A landscape with many peaks, sampled at points; each row gives a point and its height.
From any point a climber steps to the highest of the 2 points nearest to it. It stops when none of these is higher. Distance is the straight distance between rows; heights are no part of it.
Q_434 height 3.65: [112 126  93  76 123 132 124 130 118  88 140 189 154 102 105 150 133 124
 123 119 108 127]
Q_764 height 4.05: [155  99 158 138 148 139 116 125 136 104 104 121 146 133  95  81 116  74
 142 106 117 129]
Q_825 height 4.96: [188 107 136 200 155 161 108 135  93  97 117  88 139 151 140 101  84 117
 118 163  76  87]
Q_532 height 1.22: [137 142 127 162 136  72 141  52 226 165  86 116 170  92 100  70 125  66
 136  95 206 186]
Q_321 height 6.71: [ 86 100 160 130  81 204 155 150 143 139 102 111 147 135  80 136 129  97
 141 122 133 136]
Q_806 height 3.35: [111 145 100  72 153 108 152  97 141 169 155 118 115 154 128 133 168 109
 153 122 157 194]
Q_485 height 1.63: [152 143  77 123 138 108 121 129  83  74 137 125 135 120 176 145 145 170
  90 154 127 121]
Q_17 height 4.21: [124 120  84 104 148 120  94  65 175 101 125 190 118  94 119 156 159 156
 128 115 149 149]
Q_879 height 6.47: [171  99 152 147 137 125 124  80 175 158 105  66 105 115 130  90 142 124
 122 163 136 181]
Q_63 height 2.89: [ 96 106 109  89 104 160 130 146 157 107  75 190 128 100  74 161 118 102
 127  85 112 119]
Q_924 height 3.16: [133 129 153 143 156  93 124 154  87 121 157 141 136 169 163 123 148 162
 180 113 132 103]
Q_113 height 4.70: [198  82 147 150 147 124 128 110  93 107 156  79 117 109 127 100 133 125
 117 171 111 123]
Q_292 height 3.80: [153 104 102 121  95 147 151 189  79  74 105 150 172 119  80 148  96 112
 124 138 126  97]
Q_229 height 3.79: [100 101 153 108 117 134 150 101 161 153 117 156 167 139  96  74 166 100
 154  86 142 187]
Q_858 height 5.47: [170  98 107 127 167  96 141 102 116 138 112 101 117 167 120 125 171 152
 128 144 139 172]
Q_662 height 4.82: [118 100  86 109 147 103 120  63 145  85 138 184 147 112  84 158 151 145
 135 105 156 135]
Q_135 height 6.37: [138  62 145 160 127 153 125  89 172 108  95 156 129  94  75 140 124  73
 146 111 170 116]
Q_606 height 4.14: [132 102 145 109 117 142 113 121 126 105 120 132 178 132  74 116  91  78
 131 104 101  97]
Q_210 height 2.90: [ 70 108 109  71 117 170 156 174 134 150 115 218 138 102  82 131 164  92
 175  68 105 137]
Q_753 height 4.74: [157 123 109 168  90 185 147 201  64  77 129 136 164 132 149 136 106 180
 166 143 117  92]
Q_976 height 3.61: [104 135 129 135 116 197 131 195  88 103 119 152 159 173 115 136 118 130
 181  98 104  94]
Q_509 height 3.19: [130 132  94 102 104 117 113 129 130  75 147 165 142  70 117 178 112 124
 101 110 125 100]
Q_119 height 0.93: [155 146 125 139 177 116 120 118 138 144 135  97  55 102 165  71 138 111
  68 165 135 145]
Q_460 height 3.89: [125 115 148 159 115 207 134 198  87 104  89 119 146 162 109 109 123 129
 164 123  84  95]
Q_775 height 2.75: [127 127 152 163 119  70 114  64 184 107 122 140 116  68 132 114 126 119
 131  70 141 106]
Q_80 height 5.88: [ 79 153 110  99 119 129 125 125 123 147 165 169 147 152 138 202 114 126
 170 105 128 101]
Q_801 height 3.22: [ 94 177 112 119 117 108 135 150  92 102 140 154  94  96 158 187 108 136
 143 112 146  93]
Q_528 height 1.62: [113 145 134 109 103  84 137 106 125 144 143 109 134 120 115 150 105  77
  77 163 172 126]
Q_503 height 4.15: [ 95 160  96  78 120 154 111 184 133 116 123 164 131  91 114 177  76 119
 144  78 116  55]
Q_412 height 3.06: [116 106 135 137  98 190 117 159 133  98  76 127 166 132  91 161 100 110
 159  79  90  91]
Q_881 height 2.50: [130 159 149 155  84 131 107 145 127 106 138 105 129  80 146 150  55 115
  69 157  98  85]
Q_179 height 3.12: [ 77 120 125  70 126 168 150 170 115 140 148 205 152 136  94 118 145  94
 180  95 122 126]
Q_368 height 2.63: [105 172  76 119 136 147 127 176  86 127 149 147 143 167 169 183 107 179
 151 160 147 117]
Q_890 height 6.84: [135 113 127 108 129 157 141 130 147 107 117 150 111  99 107 107 143  92
 139 116 158 152]
Q_467 height 5.03: [119 102  95 106  96 169 162 153  84 110 145 155 177 141  97 205 132 150
 157 136 145 121]
Q_900 height 1.82: [172 149 125 128 184 102 109 135  99 142 146  64  85 152 157  92 152 152
 118 137 118 128]
Q_250 height 4.01: [134 130 172 150 171  97  85 121 125 134 156 146 124 117 134  72 115  97
  95 154 144 124]
Q_383 height 4.11: [ 87 149 115  95 107 185 161 190 118 111 100 152 101 130  97 124 128  74
 155  71  88 124]
Q_48 height 3.58: [140 147 138 118 102 126 142 111 149 177 135  54 109 139 146 117 139 135
  90 163 106 154]
Q_123 height 2.27: [123 147 140 120 151  68 109  77 172 140 167 147 111 104 154  80 149 116
 116  98 140 146]
Q_350 height 2.17: [ 80 136 156 104 106 115 181 141 135 167 119 112 100 162 111 128 133  72
 153 103 163 160]
Q_289 height 2.22: [145 156 108 125 175  57 113  91 174 180  96  98  70 150 157  73 157 134
  90 119 149 186]
Q_946 height 4.56: [ 82  93  92  90 101 180 168 173  85 114 142 190 168 123  99 183 139 118
 156 109 125 135]
Q_726 height 5.70: [ 99 157  93  97 157  97 144 105 108 132 177 169 116 140 154 144 158 136
 173 103 111 154]
Q_850 height 0.73: [163 125 118 143 189  63 111  63 168 145 152  59  82 104 132  75 153 104
  73 141 158 147]
Q_239 height 4.98: [ 85 155 107  79 116 153 114 133 155 140 152 163 140 102 117 189 111 118
 156  91 131  93]
Q_10 height 0.62: [149 138 108 155 187  51  84  51 148 106 153  84 106 110 133 118 136 112
  55 131 153 122]
Q_957 height 3.40: [ 93  98 130 123 108 215 123 182 162 112  81 163 144 108  77 141 126 121
 161  56  94  89]
Q_940 height 6.22: [128 115 149 126 117 173 145 166 114 101 124 155 118  94 106 115 130  93
 158 125 123 113]
Q_28 height 6.10: [171  86 160 166 159  90 141  58 186 173 108  83 118 117 113  79 166 120
 125 150 170 186]
Q_969 height 1.08: [128 161 112  97 151 120 118 116 129 121 138 133  69  90 166  97 152 122
  85 141 124 147]
Q_564 height 2.85: [101 161 133 106 129 128 142 129 127 130 132 128  83 123 156 165 127 132
 147 131 143 134]
Q_112 height 5.83: [156  59 126 151 138 119  90  70 159  96 118 140 132  95  77 151 138 117
 127 128 166 110]
Q_396 height 5.81: [156  91 115 123 144 138 146 131 104 139 117  84 131 190 129 135 170 178
 129 148 110 156]
Q_361 height 3.37: [ 83 114 146  93 118 192 136 150 127 140 154 151 151 144 102 105 162 105
 177 101 122 140]
Q_477 height 3.76: [148 143 145 125 166 103  66 116 130 134 183 132 140 148 148  98 121 141
  91 144 129 107]
Q_681 height 2.21: [136 143  91 116 168 124 119 162  85 166 135 117 132 201 161 134 142 211
 120 175 124 135]
Q_371 height 5.35: [141 125 105 115 137 165 124 130 103 107 128 116 144 167 142 150 148 183
 121 140 101 157]
Q_302 height 4.50: [ 72 167  96  93 125 170 155 163 102 119 129 165 104 146 124 136 140 117
 168  86  82 152]
Q_830 height 4.54: [108 131 122 134 123 116 151 125 100 160 161 154 125 157 173 171 164 207
 170 127  94 146]
Q_34 height 2.26: [113 123 155 127 127 105 171 130 117 163 111  96 106 179 110 133 150  96
 165 125 180 153]
Q_342 height 2.38: [133 100 155 144 126 106 182 113 151 178  82  86  89 146 120  96 172  87
 164 121 170 175]
Q_973 height 3.87: [143 134 111  94 173 119 129  96 136 131 182 117 104 124 147 113 173 117
 152 109 149 163]
Q_880 height 3.07: [139 156 143 131 108 156  96 148 131 133 143  87 117 106 157 120 111 156
  65 174  97 137]
Q_594 height 7.55: [136 103 127 117 111 173 141 129 142 116  86 107  96 121 118 134 127 113
 121 136 142 158]
Q_77 height 3.64: [104 166 107 119  95 137 131 186 116 106 128 163 124  83 144 176  75 131
 144 102 121  64]
Q_962 height 1.90: [156 158 130 155 144  99 109 132  98  93 143  73 134 146 152 154 100 124
 127 109 120  75]
Q_98 height 1.37: [106 149 139  98  91 168 150 167  93 119 140 122 116 124 113 138 121 107
 120 185 145 130]
Q_305 height 2.79: [ 99 141 122 120  75 169 166 154  99 108 134 127 162 134 135 162 136 147
 175  89  78 122]
Q_863 height 3.83: [131 176 110 151  88 147 118 178 102  97 144 105 160 118 170 170  83 181
 135 132 109  91]
Q_132 height 1.72: [141 170 128 126 140  94 126 134  85 108 174  84 135 152 149 136 130 120
 141 114 112 110]
Q_109 height 2.87: [134 160 133 144 131  79 108 117  96 109 157 114 127 106 172 130 110 144
  47 133 126 106]
Q_43 height 0.83: [160 124 130 148 178  99 109  91 175 163 123  73  61 100 156  68 136  83
  82 166 159 152]
Q_421 height 2.70: [159 154 142 184  93 160 126 152 107 111 140  91 145 103 152 129  78 144
  83 164  70  88]
Q_827 height 4.30: [ 85 107 169 120  97 147 126 133 141 142 114 189 177 163  97 115 114 121
 126 119 107 116]
Q_189 height 1.65: [155 175 127 137 154 137 144 167  96 147 130  53  90 177 149  92 148 154
 129 139  94 122]
Q_425 height 6.93: [167  94 137 158 136 146 115 114 128 130 108 110 118 155 137 145 127 181
 124 178 148 120]
Q_310 height 4.29: [159 159 106 179 110 154 137 190  83  84 112 102 170 135 169 158  85 180
 161 135 119  90]
Q_141 height 1.87: [147  79 131 169 117 141 124  92 214 119  66 134 135  64  75  88  97  60
 140  85 127 157]
Q_306 height 1.51: [163 105 166 189 155 130 103 119 143 129 125 104 102 113 136  96  78  85
 114 159 103 104]
Q_111 height 1.30: [163 113 159 150 181 124 101 133 102 164 129  89 117 162 134 106 109 131
  73 221 132 120]
Q_700 height 4.32: [176 105 127 124 131 155 119 125 115  96 146 112 119 100 137 111 150 134
 128 138 110 134]
Q_264 height 5.84: [138 109 158 162 107 163 139 170  89 105 118 122 125  98 120 106 104  88
 141 134 104  95]
Q_436 height 3.20: [154 113 178 186 120 139 138 117 148 182  92  53  94 143 120  95  99  99
 108 179 104 147]
Q_986 height 1.39: [165 126 157 166 164 121  98 111 143 146 130  73 116 149 142  94 113 116
  89 167 119 114]
Q_96 height 4.73: [102 163 140 127 117 145  88 168 135 123 111 156 140 156 133 160  67 139
 119 138 127  76]
Q_975 height 2.52: [123 135 141 104 159  94 146 108 148 156 134 157  76 121 152  78 181 133
 146 139 160 180]
Q_349 height 2.20: [151 123 148 163 109  95 101  96 137  99 129  96 146  96 114 125  76  84
  84 132 105  97]
Q_772 height 3.01: [124 110 162 123  98  92 130  79 165 116 128 164 137  72 110 101 143 108
 134  86 111 143]
Q_195 height 5.61: [112 116  87 122 112 131 156 146  78 126 153 167 190 152 138 184 136 179
 169 125 130 122]
Q_922 height 2.91: [157 166 108 156 139  76  90 132  92 128 164  89 148 118 192 134 106 168
  22 155 113  99]
Q_262 height 1.33: [120 162 120 118 163  88  85 116 113 112 185 149 147 132 166 117 134 141
 138  73 100 108]
Q_961 height 5.09: [137 111 158 190  87 180 146 189  93 110 116 120 139 119 145 140 107 187
 163 153 101  94]
Q_804 height 3.08: [140 181  91 117 152  94 100 142 111 156 173  81 126 131 197 154 127 187
  43 155 114 118]
Q_7 height 3.50: [176 139 134 169 114 122 106 153  84  76 156 120 140 101 167 131 118 173
 145 133 125  88]
Q_964 height 5.00: [194  99 148 188 157 111 145 142  77 116 151  80 119 102 130 113  97 111
 122 187 113  91]
Q_977 height 3.00: [122 117 161 126 150  83 135 138 100 108 140 170 121 148 136 111 143 119
 167 102 146 109]
Q_93 height 6.46: [157 111 130 139 148 124  81 106 144 139 140 125 125 145 149 166 136 173
 109 153 149 118]
Q_364 height 1.67: [131 167 126 135 132 176 134 178  94 130 124  68  98 167 124  88 129 148
 126 168  97 136]
Q_404 height 2.33: [138 127 149 152  77 116 107 110 120 114 121 119 159 103 122 157  72 116
  72 161 100  92]
Q_471 height 3.36: [156 138 148 144 122 141 157 126 154 207 103  25  92 149 133  77 125 119
 100 181 109 170]
Q_988 height 3.88: [190 113 126 142 138 151  82 126 112  80 162 132 146  80 147 122 116 139
 124 145 116  95]
Q_218 height 3.71: [125 105 112 114  98 133 152 181  87  92 101 235 169  89 106 157 101 156
 148 118 126  72]
Q_30 height 3.30: [ 90  95 118  74 113 118 153  75 151 153 150 175 161 116  84 140 163  98
 139 129 179 177]
Q_335 height 1.48: [126 132 123 143 123 103 135  72 212 147  85 145 138  83  98  70 121  61
 147  78 187 172]
Q_234 height 4.09: [116 152 132 110 122  94 154 122 112 178 147 109 117 164 153 144 158 177
 138 143 106 147]
Q_721 height 4.43: [153 147 114  99 184  79 113 103 108 112 183 120  94 113 164 111 193 161
 135 121 131 136]
Q_51 height 3.17: [ 98  80 129 104 105 156 123 179 138 116  67 202 139  97  60 138 104 110
 124 106 109  84]
Q_934 height 1.71: [114 125 138 112 139 131 116 111 179 117  91 187 105  80 109  99 128  86
 167  57 151 126]
Q_176 height 1.24: [128 154 131 136  98 148 150 170  92 138 149 102 109 108 144 160  97 139
 110 201 144 106]
Q_162 height 2.67: [108 131 156 113 158  64 137 107 136 154 122 157  88 147 144 109 146 147
 143 126 164 156]
Q_845 height 2.72: [117 130 121 105 133 143 181 119 169 213 127  80 117 151 140 101 185 121
 165 117 174 201]
Q_897 height 4.36: [ 81 152 133 111  88 171 117 174 121 124  98 151 145 158 103 158  80 119
 122 150 116  92]
Q_598 height 3.04: [135 156 142 133 105  89 142 137  88 120 164 128 125 118 170 152 113 173
 101 154 127  98]
Q_635 height 2.08: [166 133 108 126 168  99 123  98 160 141  82  72  89 163 156  77 146 142
  92 139 113 172]
Q_981 height 4.44: [116 117 142 110 117 102 105 117 137  96 131 164 190 142  67 152  93  89
 131  82 118  91]
Q_497 height 1.26: [ 63 149 135  89 131 101 127 138 144 164 142 196 142 146 118 132 115  88
 173  70 141 112]
Q_307 height 5.82: [121 106 163 137 124 175 151 162  96 146 134 126 118 154 132 118 171 152
 187 134 147 131]
Q_909 height 4.27: [ 84 143  86 112  98 169 144 162  77 108 106 157 127 161 118 184 118 143
 126 160 123 142]
Q_790 height 5.14: [ 92 167 142 121 122 114 100 138 121 138 149 159 153 152 149 178  91 141
 128 130 137  79]
Q_995 height 3.32: [149 161 120 112 136 117  97 123 146 167 160  65 101 119 171 123 137 159
  51 157 112 142]
Q_56 height 4.72: [ 90 135  93  94 124 157 152 132 100 127 125 135 143 174 123 176 147 146
 133 128  95 165]
Q_554 height 2.51: [148 116 133 135 147  94 189  95 169 212  95  57 105 157 126  96 183 121
 153  97 172 176]
Q_269 height 2.02: [ 82 140 132 121  94 126 158  91 159 162 125 142 139 140 128 158 142 125
 167  69 101 181]
Q_777 height 4.12: [102 102  81  96 108 182 156 194  84 116 128 221 182  98  98 168 124 142
 166 123 121  84]
Q_612 height 3.27: [125  92 130 131  84 109 131  52 195 122 103 154 140  92 103 111 143 136
 126 105 135 178]
Q_932 height 4.08: [135  93 161 161 138 212 128 169 116 117  90 120 122 157 114  91 133 120
 148 134 101 117]
Q_708 height 3.59: [ 97  93 175 116 105 179 145 142 160 155 119 157 171 128  87  79 148  81
 168  83 130 144]
Q_126 height 2.06: [142 148 112 124 180  64 106 139 102 152 158 124 123 175 171 136 147 192
 112 147 131 115]
Q_450 height 2.47: [116 146 104 120 121 115 130 130 120 114  86 105 103 168 118 160 127 131
  93 149 129 140]
Q_121 height 1.98: [116 138 188 152  90 101 155 109 158 149 119  94 107 131 116 125 106  92
 126 122 147 124]
Q_652 height 1.84: [ 96 177 132 126 118 199 146 155 127 154 111  74  72 153 123 106 141 133
 122 154 101 163]
Q_633 height 1.69: [147 119 163 161 121 150 118 107 178 122 110 111 101  90 117 108  77  68
 129 125 112  92]
Q_433 height 4.55: [106 102 174 146 112 162 113 176 118 133  91 182 138 154  94 104 103 105
 131 154 112 108]
Q_710 height 6.94: [148  98 142 144 136 156 143 122 157 129  99  85  90 127 128  82 137  97
 135 150 127 169]
Q_848 height 5.39: [148  77 110 141 132 107 120  57 149  79 105 141 144 109  65 144 163 126
 148 104 150 130]
Q_20 height 1.79: [137 112 151 136 117  54 162  66 150 141 116  93 121 123 107 145 137 126
 103 140 149 154]
Q_84 height 5.02: [127 137 105 136 121 107 139 136  85 119 152 173 151 147 177 190 144 227
 165 143 123 125]
Q_866 height 1.47: [ 89 133 145 101 136 111 119 128 177 148 101 179 117 113  96 120 104  65
 160  73 167 107]
Q_617 height 4.31: [156  96 169 172 157 161 106 126 124 114  99 104 122 170 119  89 121 111
 148 130 100 125]
Q_754 height 4.34: [141 109 159 142 162 118  89 110 150 123 132 159 108  91 112  76  96  51
 103 147 158 106]
Q_397 height 4.81: [107 128 111 100 140 115  91 102 149 121 139 153 172 151  89 169 101 113
 128  93 142  87]
Q_163 height 3.81: [119 126 146 124  94 109 178 123 122 157 125  95 122 153 126 121 155 147
 113 152 110 167]
Q_19 height 0.53: [159 139 121 168 194  42  99  98 133 127 164  74  99 100 177 121 148 149
  45 123 133 114]
Q_390 height 2.34: [131 140 111 110 161  84 141  90 166 169 103 145  87 141 155  63 163 130
 116 127 155 209]
Q_8 height 3.41: [135  80 130 122 109 129 129 195 119 112  92 213 162  76  74 144  81 117
 126 125 120  53]
Q_284 height 1.23: [146 148 147 145 160 119 101 171 104 167 141  93  94 157 164  91 110 174
  69 214 129 119]
Q_370 height 1.50: [110 147 155  99  84 119 149 141  93 137 148 116 143 124 106 157 106  90
 117 153 149 117]
Q_492 height 4.00: [ 79 161  95 113  79 181 131 192  85 109  96 169 150 138 109 173  74 146
 112 144 106  98]
Q_217 height 6.44: [100  70 163 160 107 199 143 157 152 139  99 131 148 133  72 143 113  79
 158 117 143 103]
Q_947 height 1.77: [126 160 108  99 144  76 132  87 130 112 144 107 105 116 114 138 129  74
  81 149 170 138]
Q_355 height 2.65: [126 111 112 136  95 131 125 120 110  88  80 129 141 157 115 176 107 149
 108 138 124 142]
Q_511 height 5.38: [136 125 128 120 144 123 108  89 186 152 117 133  85 102 140  94 141 105
 118 150 198 161]
Q_26 height 2.36: [118 175  75 122 162 117 112 164  91 135 154 145 152 194 194 155 126 215
 119 167 121 130]
Q_377 height 2.93: [103 159  73 119 143 172 131 199  73 122 144 171 152 167 141 178 121 155
 182 137 150 114]
Q_799 height 1.97: [149 136 107 136 168  42 114 119  96 160 169 122 145 150 190 146 153 235
  91 159 146 107]
Q_272 height 3.29: [ 86 142  92 110 134 182 126 215  81 109 137 185 162 157 127 150 112 141
 185 102 113  94]
Q_886 height 2.04: [131 102 115 104 122 143 119  93 200 116  99 158 108  57 100 139 133 102
 170  58 143 125]
Q_868 height 6.38: [106  67 156 131  88 177 177 123 145 145 116 101 139 127  91 117 176 101
 169 115 140 164]
Q_85 height 2.48: [123 101  97 100 122 163 106 115 182  99  80 152 121  78  93 143 111 109
 135  88 128 116]
Q_188 height 2.35: [ 78 136 129 102  84 171 169 129 146 146 132 144 138 132 128 181 141 125
 166  76  89 148]
Q_185 height 5.40: [187 101 144 197 121 163 126 170  68  94 131 102 137 110 115 113  86 107
 133 172 107  85]
Q_978 height 4.18: [157  94 151 121 122 128 128 111 105 128 158 113 192 155  99 118 139 112
 125 146 136 126]
Q_40 height 1.64: [113 124 150 120 100  80 176  70 173 173 124  93 115 120 120 133 154 122
 146 116 169 179]
Q_428 height 5.79: [155  94 128 134 159  88 138  65 175 172 115 108 138 155 112  68 178 135
 122 136 149 192]
Q_590 height 2.07: [ 91 129 168 139  93 122 166 128 153 155  95 108 127 148  91 123 107  59
 135  99 145 149]
Q_293 height 1.96: [142 174 115 132 188  78 106 148  97 139 143 104  95 166 184  99 133 178
  90 117 117 108]
Q_458 height 3.34: [150 147 148 169 153  80  99 141 103 125 171 139 156 149 188 126 124 182
 150 124 136  77]
Q_824 height 2.14: [157 102 127 134 111 116 134 122 145  86  98 144 115  44  91 114  94  74
 122  90  98  96]
Q_734 height 1.75: [171 143  69 134 152  96 120 139  79  93 124 103 135 156 192 152 128 205
  86 152 104 135]
Q_770 height 1.14: [109 182  86 120 156  91  78 124 107 111 181 157 154 137 213 148 123 180
 115  82  95 111]
Q_685 height 5.89: [143 118 127 123 146 128  85 102 164 139 114 111  98 119 140 128 134 124
 103 151 163 132]
Q_684 height 2.88: [143 179 138 158 102 146 124 156 101 134 148  64 127 122 160 123 109 183
  65 171  88 112]
Q_138 height 2.12: [140  80 120 131 103 166 108  94 186 102  63 141 134  79  88 113 118  78
 129  82  93 127]
Q_802 height 2.99: [ 85 139 107 103 146 131 173 113 142 202 130 126 116 183 131 135 183 115
 182 120 144 211]
Q_605 height 4.03: [130  80 120 122 100 157 169 182  79  88 114 151 165 103  67 156 127  77
 148 118 137  88]
Q_666 height 1.52: [139 161 127 126 152  43 110 113  85  97 182 118 128 137 135 112 147 133
 140  78 127 105]
Q_182 height 4.17: [ 98 132  88  75 118 143 135 110 124 120 149 169 148 143 119 166 153 126
 125 124 112 160]
Q_874 height 1.44: [137 156  84  94 136 130 120 138  92 104 168 148 115 110 181 143 144 163
 114 150 107 152]
Q_908 height 3.25: [127 176 118 120  97 154 151 152  92  97 150 118 147 122 156 153 110 155
 150 103  79 113]
Q_656 height 1.94: [121 152 115 107 136  51 145  80 139 129 122 111  88 117 125 106 143  94
 100 120 186 167]
Q_222 height 2.49: [143 145 141 141 136  88 110  66 186 132 140 126 110  59 148  76 130  97
 117 103 143 143]
Q_407 height 6.16: [115  56 149 154 114 163 141 115 162 142  75 146 136 124  76 149 132  88
 147 113 147 116]
Q_640 height 1.88: [153 109 163 147 116  72 164  89 125 142 146  82 112 140 108 134 129 106
 129 134 148 126]
Q_88 height 4.99: [134 143  74 101 176  84 122  97  87 120 201 157 114 139 153 143 182 172
 154 123 136 146]
Q_665 height 5.31: [122 128 139 109 139 119  97 111 158 128 120 148 135 142 116 149 109  99
 120 123 151 125]
Q_442 height 1.07: [159 149 116 186 118 127 126 169  95 128 100  76 127 164 173 133  98 213
  85 208 119 107]
Q_327 height 4.80: [134 111 130 141 149  98 105  90 186 134 111 163 101  87 100  86 107  64
  99 144 185 143]
Q_974 height 0.90: [ 89 180  94 116 114 119  94 123 118 130 195 155 165 135 181 162 112 175
 102 108  69 129]
Q_865 height 2.09: [112 151 137 120 155  17 132  64 159 159 150 110  95 116 138  87 159 119
  90 115 156 157]
Q_339 height 4.28: [ 87  88  98  91 100 181 166 163  95 111 108 159 153 116  71 156 152  90
 139 111 129 132]
Q_670 height 2.82: [109 106 136 154  79 152 147 152 120 104  76 131 141 143  95 172 106 130
 129 102 108 113]
Q_689 height 3.60: [119  97 142  88 100 126 146  69 147 141 165 128 168 120  91 144 156 119
 130 117 153 167]
Q_862 height 3.62: [107 105 109 109 133 131 118  52 199 108 101 163 122 103 117 128 156 150
 146 102 145 177]
Q_722 height 1.76: [ 80 144 111 111  98  90 178  77 180 160 124 130 120 115 146 140 151 119
 156  80 143 188]
Q_517 height 6.51: [181  78 152 152 128 140 116  93 148 132 108 101 123 127 130 116 160 168
 131 171 128 150]
Q_491 height 1.86: [158 145  69 146 159  73 120 132  79 123 152 127 176 154 193 149 136 240
  82 158 134 123]
Q_657 height 3.77: [ 83 136  98 108 110 201 150 210 117 110  90 164 127 110  88 154 120 105
 175  54  76  98]
Q_701 height 1.00: [173 122 123 177 136 142 115 169  85 118 123  98 141 151 158 129 120 196
 121 183 145 109]
Q_124 height 2.03: [104 173 118 111 104 179 133 136 159 150  92  68  85 161 131 127 118 110
 107 143 127 158]
Q_578 height 2.05: [151 148 153 151 129 109  90 122 127  98 160  92 150 109 132 122  80 104
 110 119 123  62]
Q_731 height 3.93: [138 105 148 108 106 148 130  94 146 143 150  98 171 141 105 105 153 119
 136 129 120 157]
Q_493 height 4.41: [187  87 139 137 147 105 117  87 100 123 174  96 165 132 100 132 143 126
 115 178 131 123]
Q_418 height 4.60: [168 133 142 164 159 162  95 150 108 108 119  87 129 156 138  94 112 139
 139 133  90 110]
Q_760 height 2.42: [146 122 137 131 104 139 110 138 147  96 120 162 143  46 113 124  78  95
 111 108  77  80]
Q_508 height 1.70: [141 109 140 172 138 114 133  84 210 125  76 123 111  71  99  82 108  55
 152  93 165 148]
Q_52 height 4.90: [126 122 125  98 140 164 120 110 187 159 126 143 106  93 132  87 153  93
 133 140 170 180]
Q_643 height 4.02: [ 94 107 164 108 112 113 128 105 162 139 124 186 160 151 103 111 139 121
 154  96 124 155]
Q_233 height 5.56: [141  96 131 129 154  84 120  78 145 135 117 113 126 168 111  88 159 147
  99 160 143 179]
Q_630 height 5.04: [126 128 170 145 122 171 112 149 153 152 113 124 100 144 147 102 115 142
 138 160 127 127]
Q_103 height 2.28: [ 93 162 109 102 130 160 119 127 139 139 102  99  98 179 134 165 123 136
  99 150 125 157]
Q_629 height 1.91: [150 117 149 136 113 141 125 120 167 108 109 115 123  67  82  97  92  47
 148  77 110  93]
Q_595 height 5.46: [141 137 155 156 109 176 122 166  98 125 130 124 104 147 142 129 135 172
 155 143 120 110]
Q_833 height 3.52: [146 148 130 139 156 106  85 144  98 121 183 136 178 154 172 121 108 172
 111 139 123  93]
Q_376 height 5.01: [ 80 169  82  79 137 122 141 145 105 132 157 178 103 154 162 135 130 125
 141 121  77 167]
Q_196 height 1.16: [129 159 129 148 139 127 127 179  94 165 127  80 103 162 165 138 106 187
  93 216 135 104]
Q_531 height 2.81: [115 139 126 126 160  54 118 112 124 135 156 166 114 163 139 125 144 139
 134 123 157 131]
Q_238 height 3.26: [148 124 136 136 116 115 131 139  86  98 155 150 153  99 154 157 137 160
 139 126 127 106]
Q_270 height 2.76: [133 133 131 118  89 128  99 103 158 100 143 134 131  61 126 134 109 117
 102 105 101 102]
Q_99 height 1.25: [124 175 104 100 154 116 120 132  96 135 176 125  81  99 193 122 163 167
  97 161 131 152]
Q_828 height 4.78: [109 113 168 148 121 163 113 150 129 129  90 178 101 161 131  95 125 141
 138 152 134 128]
Q_716 height 6.11: [134  89 160 144 116 182 173 148 114 147 122  87 112 144 109 105 183 128
 157 148 129 157]

Where does a climber stop that starts at each point below?
Q_531: Q_425
Q_98: Q_135
Q_10: Q_126
Q_124: Q_726
Q_361: Q_321
Q_722: Q_321
Q_40: Q_726
